Points on a hilly landscape, in no order, each with its height.
A climber steps from a point to whichever of its 2 nearest points has the largest rise for the distance, and stops where none of them is higher. Distance is the straight distance between rows; heights are no part of it.
(742) height 304: [ 21  16  10  30  21 -23  20  14 -29  25   9 -50  -7  32  -4   7  14 -15
   3   7]
(902) height 317: [ 46  21  -6  -7 -24 -27 -25 -30 -45   9  11   8  -9  -7  22   6 -22  -7
   0  -5]
(740) height 541: [ -3 -19  42 -40 -30   6  20  14  -7  25  38 -15   5  26 -19  14  26   4
  16  -8]
(1045) height 323: [ 10   7   9  36  48  35 -20 -21   2  34 -16  17   9 -27  22   4   9  19
  26  13]
(722) height 34: [-49   1  10  25  -2  -6 -14 -39 -28 -13  -4 -13  33 -32  -2  -4   6 -15
  16  10]
(364) height 113: [ 17 -13 -38   9 -19 -31   2   8  10  24 -10   4 -44  14  -2  -2 -13   0
 -13 -19]
(232) height 280: [  8  39  -1  10  -8  42 -23  18 -13 -34  -7  -9  21 -37  22  -3  10  -4
 -27   7]
(871) height 494: [-30  26 -37  12  -7 -18 -37 -12   9 -23 -15  41  10  26   4  -1 -13  -7
   9  -9]
(333) height 410: [-38 -32 -39  61  -1 -24  16 -18  11  25 -10  15  10   7   6 -20  -2 -11
  24 -16]
(310) height 429: [ -2  26   9  29  57  22  13   5 -24 -29  17 -42  19   8  10  25 -15 -25
  16  17]
(824) height 296: [ 38   7 -12 -23 -30 -12 -15 -31 -21  -2   8   6  -5  22  19  24   5  11
  29   0]
(468) height 136: [ 20 -26 -27 -37 -23 -32  25 -19  10 -41  11  24 -10 -23  16  21 -19  -5
  12  15]
(545) height 621: [  1  17  -5 -10  -5   0 -11 -38 -20 -14 -32  19 -21 -28   3  17  16   7
 -12  10]
(876) height 465: [  8  24  18 -35 -13  -4 -24  23  46 -13  23  14  20   8 -20 -13 -13   3
 -29 -11]
(1114) height 597: [-13 -28 -22 -43 -37 -31 -21 -26  -6 -47 -14  33  -1 -11  14 -17  -8  16
 -28  -1]
(403) height 503: [  9  -1  22 -37   4  29 -16  13  51  13  41  -7   3  25  -4   3 -24   0
  -2  -9]
(371) height 102: [ 24   4 -20  27  16  -4   0  19 -12  34 -28   7 -28  14  -1  -4  14   7
 -21 -15]
(41) height 616: [-33 -15  18  19  21  44  -5   2  35  20  -1 -34   9   0 -14 -15 -30  -1
  -9 -17]
(848) height 642: [  2 -35  -8  -4 -23 -21   9  10 -27   1   6 -10  14  -9   4 -17  -1 -23
 -15 -24]
(413) height 645: [-24  -6 -37 -13 -34 -19 -11 -13  -4 -20 -36  20 -13 -23  10 -15  14  16
 -21  18]
(861) height 571: [-12   8  44 -20  15  23   4   1 -13  31  41 -18   9  48 -13  27  17  -5
  26  -2]
(116) height 287: [ -3   0  15  -1  54  32 -34 -24 -24  18 -15  37  31   7  21   0  17  14
  35  -3]
(123) height 519: [-28 -23 -42  -7 -32  23   6  13  61  -8 -17   7   3 -22   0  -6  14  21
  10  -4]
(209) height 431: [ 20  27  -4  10  -4 -18 -19  21  27  12  17  -9   0  23 -10 -11 -26 -11
 -20 -16]
(170) height 599: [ 30 -37 -35  -3  -4  -4  -6  28  -2   5  16  11  11  18  21 -18 -16 -24
   0 -44]
(556) height 441: [-40 -17 -40  29  -1 -15 -13 -37   2 -15  -6  17  37  -1  25  -5   1 -17
  39  -9]
(842) height 433: [-16 -32   6  14   2  -1  46   8  18   2  14 -29 -29 -39 -14   7  -9 -32
  -2  -6]
(513) height 610: [ 10   9  19 -43 -26 -26  20  -9  31 -24  15  16  -8 -36 -22  13  -9  20
 -11  26]
(643) height 394: [ -9  17  14  36  76  -4  -9  -4 -30 -19 -11  -7  10   0   3   1 -25 -11
 -14  14]
(892) height 613: [  8 -10  12 -63  -8 -13  33  -4  36  12  21  21 -31  34 -19  17  -3  12
   3  14]
(1092) height 557: [-16  -9   0 -13 -19  31   4   9  30 -12 -15   5  -9 -48 -12   5   9  13
 -14  -2]
(649) height 21: [-28  13  16  23 -19  -3 -25 -21 -40   4 -13 -27  13 -38 -16 -19  17  -1
 -24  10]
(614) height 290: [  0   8   8  30   1  -4  28  20  14  28  18 -40 -26  32 -29  21   4 -10
   9   6]
(991) height 521: [ 14 -20 -13   6 -12   8   8   9 -12   2  33 -28  23   9  14   7  10 -17
  42  -8]
(225) height 230: [ 17  43  -8   4  24  30 -23 -16  30  12  10  18  -5  15  20  25 -10   5
  28   0]
(688) height 380: [ 30  39  34  19  31  44   8  -1 -30 -11 -27 -26 -34 -27  11  -1   3  12
 -24  23]
(434) height 354: [-36  28  12  44  49   5 -33  -8 -36  -7 -26  11  34   5   3 -13   0   0
   4   5]
(1110) height 630: [  7  10 -30 -10 -47  16  15   7  20 -10  -8   7 -15  -5  -4  10  39  49
  21  28]
(390) height 311: [-29  11  -9  32  22   5 -57 -22 -25   2 -20  28  28 -30  14 -29  -6  14
  -7  -5]
(955) height 568: [ -8  28  25   0  33  64 -17  12  17  12 -20 -30   2  12  -5 -19 -24  25
 -26  -4]
(315) height 209: [ 16  50  25 -16  -6  10  -8 -23  23 -10  22 -14  -5  12  -1  23 -14 -13
  33  17]
(552) height 667: [ 19   7  -1 -19 -39 -22  16  15  31   6  18   7  11  16 -15  -3  25  27
  11  19]
(593) height 474: [-22   2  37 -17  32  27 -13  -2 -27   5 -22  16   0  18 -26  -1  -2   7
 -31  -1]
(960) height 46: [-21  12   6  38  -4 -13 -20 -62 -14  35  -3   3  12 -26  -4  -3   7   4
  23  13]
(431) height 495: [ 55  13  25  13  -9   9   9  21  14  23  28 -54 -19 -12   7 -14 -15 -10
 -26 -17]
(1023) height 451: [-40  30  -2   9 -21 -14 -18  -8  15 -27 -20  15   9  14 -32   1   8  -1
  -2  18]
(376) height 686: [-41 -47 -11 -11 -21 -16   1   9 -25 -19 -14  10   7 -31  10 -25  18 -18
 -35 -15]
(404) height 403: [ 14  29   5  41   7 -10 -29 -12  -3  26   8 -18  -1  -7   2 -18 -34  -4
 -12  -9]
(447) height 315: [-12  27 -11   5   3 -16 -10  19 -18 -47 -11  -1  11 -28  -1   7   9 -25
 -19  15]
(983) height 670: [-22 -32  17   6  44  42 -10 -10   1  10  19   2  23   1  -1  -8 -34 -14
  20 -19]
(256) height 89: [ 30  39 -18  40   9   6 -19  13   4  43 -17  -1  -8  27  12  -4  23  22
   9   4]
(282) height 590: [-17 -46   9 -54 -17 -19  37 -13  45  -8  15  24  -1  33 -10   5  -2  29
  27   7]
(853) height 638: [ 10  14  19 -29 -30 -22  13 -11  16  20  15  -2 -17  11 -38   9  -5   2
  -5  14]
(657) height 150: [  6  -8  -1 -29 -12 -21  -4 -10   2 -53  23   4   3 -49  -2  10 -29 -24
   4  -6]
(1053) height 520: [  3  36  26  -9  31  21 -17  21  11   2 -27  -6 -22  22 -27 -13 -21  -3
 -49  -8]
(651) height 360: [ 36  21  20  20   2  31   6 -24   0  22 -31 -22 -40 -43  12  -8 -21   8
 -32   0]
(328) height 439: [-25 -24  25 -12  13   0  15  19 -21   6 -23   6 -24  12 -31   7  24  -7
 -15  -5]
(507) height 191: [ 10  40  29  -1   6  21 -23 -34 -23 -17  28 -18  30   4  19  16 -20 -10
  27  13]
(817) height 556: [  1 -47 -48 -17 -26 -29  11   4   6   0 -20  17  -9  21  38 -21   6  28
   5  -8]
(551) height 517: [ 26 -15  32  -6 -20   5  14  25 -12  32  32 -41   0  -9 -19 -12  12  -2
 -11 -17]
(216) height 408: [ 11  -2  20  -1  20  17  17  31 -25  -3 -26 -15 -39 -26  -5  12  10  -5
 -32   2]
(453) height 506: [  0 -46   4 -44 -41 -43  29  21  11 -10  24  22  30  20   2 -27  23  50
 -14   1]
(494) height 124: [ 30 -15 -21 -12 -18 -44  16   3   9 -11  -3   7 -40 -29   3  15 -11 -23
 -18   5]
(736) height 294: [ 38  38  19   7   1 -14 -29 -44 -43  31  -8  26   4   1  13  -1  11  15
   9   8]
(863) height 450: [  9 -26  12  10  17  18  25  38  40  11   6 -29 -30 -16 -12  -6 -24 -14
 -31 -15]
(587) height 609: [-39  -7 -11   4   6 -14  31   6  36  -3   0  14 -14  44 -33  12   8 -19
  21   3]
(996) height 327: [ 24  25  28  35  49  -5   0   1 -50  28  12 -30  22  -1  14  -1   5  -2
  26   8]
(11) height 671: [ -3 -21 -10 -17   1  22 -10 -44  -3  -4 -24  27 -19 -27  18  12  -8  21
  17  -8]
(312) height 252: [  3  16 -14 -13  23  27 -21 -13   5  20 -18  42   6  37   4  27  13  18
  32   2]
(1081) height 11: [  0  28  32 -10 -37 -14  -4 -11 -19  -5  -1 -33  -6 -30 -18  -6  24   5
 -11  19]
(1033) height 683: [-26 -38  -3  -5  12 -20  16 -27  -2   8  -4  13 -14  -4  -7  10 -24 -13
   4 -13]
(998) height 644: [-18 -17 -39 -11 -35 -60  10  -3 -19 -51  -3   7  -5   4   2   8  24   0
   9  26]
(686) height 305: [ 54  36  33  12  24 -18 -12 -23 -48  36  16  -6  25   4  29 -16  -8  11
  15  -4]
(768) height 73: [-11  19   4  42  -5  27 -29  13  -3  43 -12 -15  16  20  -3 -27  29  17
   7  -8]
(127) height 339: [ 12   2 -18  23  -7 -44 -12 -27 -41 -13  12   4  -6 -18  10  13 -10 -26
   8  -4]
(363) height 205: [ -5  18  20  -2 -20  28   2  34  27   4  29 -33  31   6 -17 -27  21   9
   1   6]
(372) height 375: [ 14  26   0  33  16 -18 -15  18 -10  -5  -2 -40  -4 -30  -9 -20 -21 -23
 -50  -3]
(875) height 250: [ -6  20  -5  12  -5  37  -8  52   0  -3 -25 -12   6 -14   2  -8  31  12
 -37  -1]
(204) height 587: [ 38  31 -27 -28 -30  25   2  24  39 -10   6   7  -8   7  17  35  27  22
  26  11]
(445) height 384: [-38 -28 -13  52  43   0  -2   1 -14  26 -11   4  18  11  -4 -13   5 -21
   7  -9]
(820) height 353: [  1 -13   6  42  31  -3 -12  -5 -25  24  -3 -13  21 -16  24  -7  11   1
  24  -7]
(391) height 526: [-12 -41 -22 -36 -36 -31  12  28  17   6 -10  33   6  52   5 -36  23  35
 -11  -8]
(348) height 489: [ -6 -20  -8 -26   4   1  24  33   7 -24  32   0  26  19  -9  21  16 -14
  23   0]
(1132) height 57: [-20  -4 -11  24 -23   7 -20 -26  -9  36 -20  15   2  -8  -3 -28  11  13
  17 -14]
(1046) height 363: [  5  19  -5  40  37 -23  -8 -10 -24 -22   9  13   7   1   2  20 -30 -33
  12  -6]
(570) height 596: [ 13 -22 -51  -8 -20 -18  13  25 -21 -34 -13  15  -5   7  33  10  23  15
   0  10]
(317) height 345: [-12  47  11  24  14  -3  -2  16 -30 -43 -24 -35 -12 -23 -14  -2 -11 -16
 -42  24]
(48) height 472: [ 55  -2   5 -15  -1   9  21  43  26  -1  19  -9 -20 -25  -6  -9 -15   4
 -35 -16]
(137) height 580: [-44 -34 -12  -6 -28 -31  33   6  43   3  -3  11  -8   3 -24 -14  11   4
  -1   5]
(926) height 542: [ 42  19   6 -43   0  37   1  33  44  -8  16  11   7  22  13  18  -5   7
   1  -3]
(452) height 697: [ -8  -6  -9 -22  -5 -43  13  -7 -22 -33  -6  27 -17  29  -9  29   4 -21
  14  10]
(321) height 544: [  7  -3 -44 -12 -24 -47 -28 -21   0 -29 -12  37  15  19  25  -5 -15   7
   5  -4]
(838) height 614: [-16 -15  32 -18  42  57   1  -2   1  19  20  -8  18  44  -3   7  -2   3
  14 -13]
(823) height 586: [ -1 -19   8 -38  -9  -5  24  13  23 -14 -12  28 -25 -40 -25   6  -5  27
 -43  12]
(999) height 732: [-10 -46   1  -6  19  31   8 -16 -17  11 -15  15   7  -5  13  -5  -9  -3
  13 -12]
(599) height 555: [ 21 -28 -33   9 -27  -3  11   1  25  36  31  -8   2  22  12  -6 -10 -10
  31 -24]
(781) height 224: [ -3  26  18  16  14  36  -1  39 -13  -6  12 -39  18  10   4 -17  15 -14
 -17 -11]
(635) height 647: [-10 -32  -8  10  11 -37  26  -1  20  19   5  -2 -35  24 -20  21 -24 -42
   6   0]
(334) height 344: [ 20  11  33   9  -4  43   7 -35 -19  25  -3 -34 -17 -40   8   0  -6   8
  12   0]
(394) height 169: [  9  15  29 -31   2   5 -20  -4 -25 -32  17  -1  20 -12   5   3 -20 -27
   6  -9]
(503) height 564: [ -1 -32 -18 -21  14  -7  50  25  31 -13  -9  32 -34   2 -28  22  -6  11
 -17  14]
(1137) height 562: [-32 -50 -23 -28 -25 -22  32 -25  28 -36 -12  35   7  17  22  -3 -10   9
  26  17]
(399) height 460: [ -6  -4  25  -6  30  21  26  13 -15 -26  20 -15  17   4   5  32  12 -27
  16  15]
(550) height 549: [-28 -26 -28   6 -13   9  15  30  27  -2 -31  17   7   9  -3 -21  24   3
 -12  -9]

Where does a climber stop that starts at each point below?
(688): (999)
(310): (376)
(209): (552)
(48): (999)
(363): (999)
(781): (552)
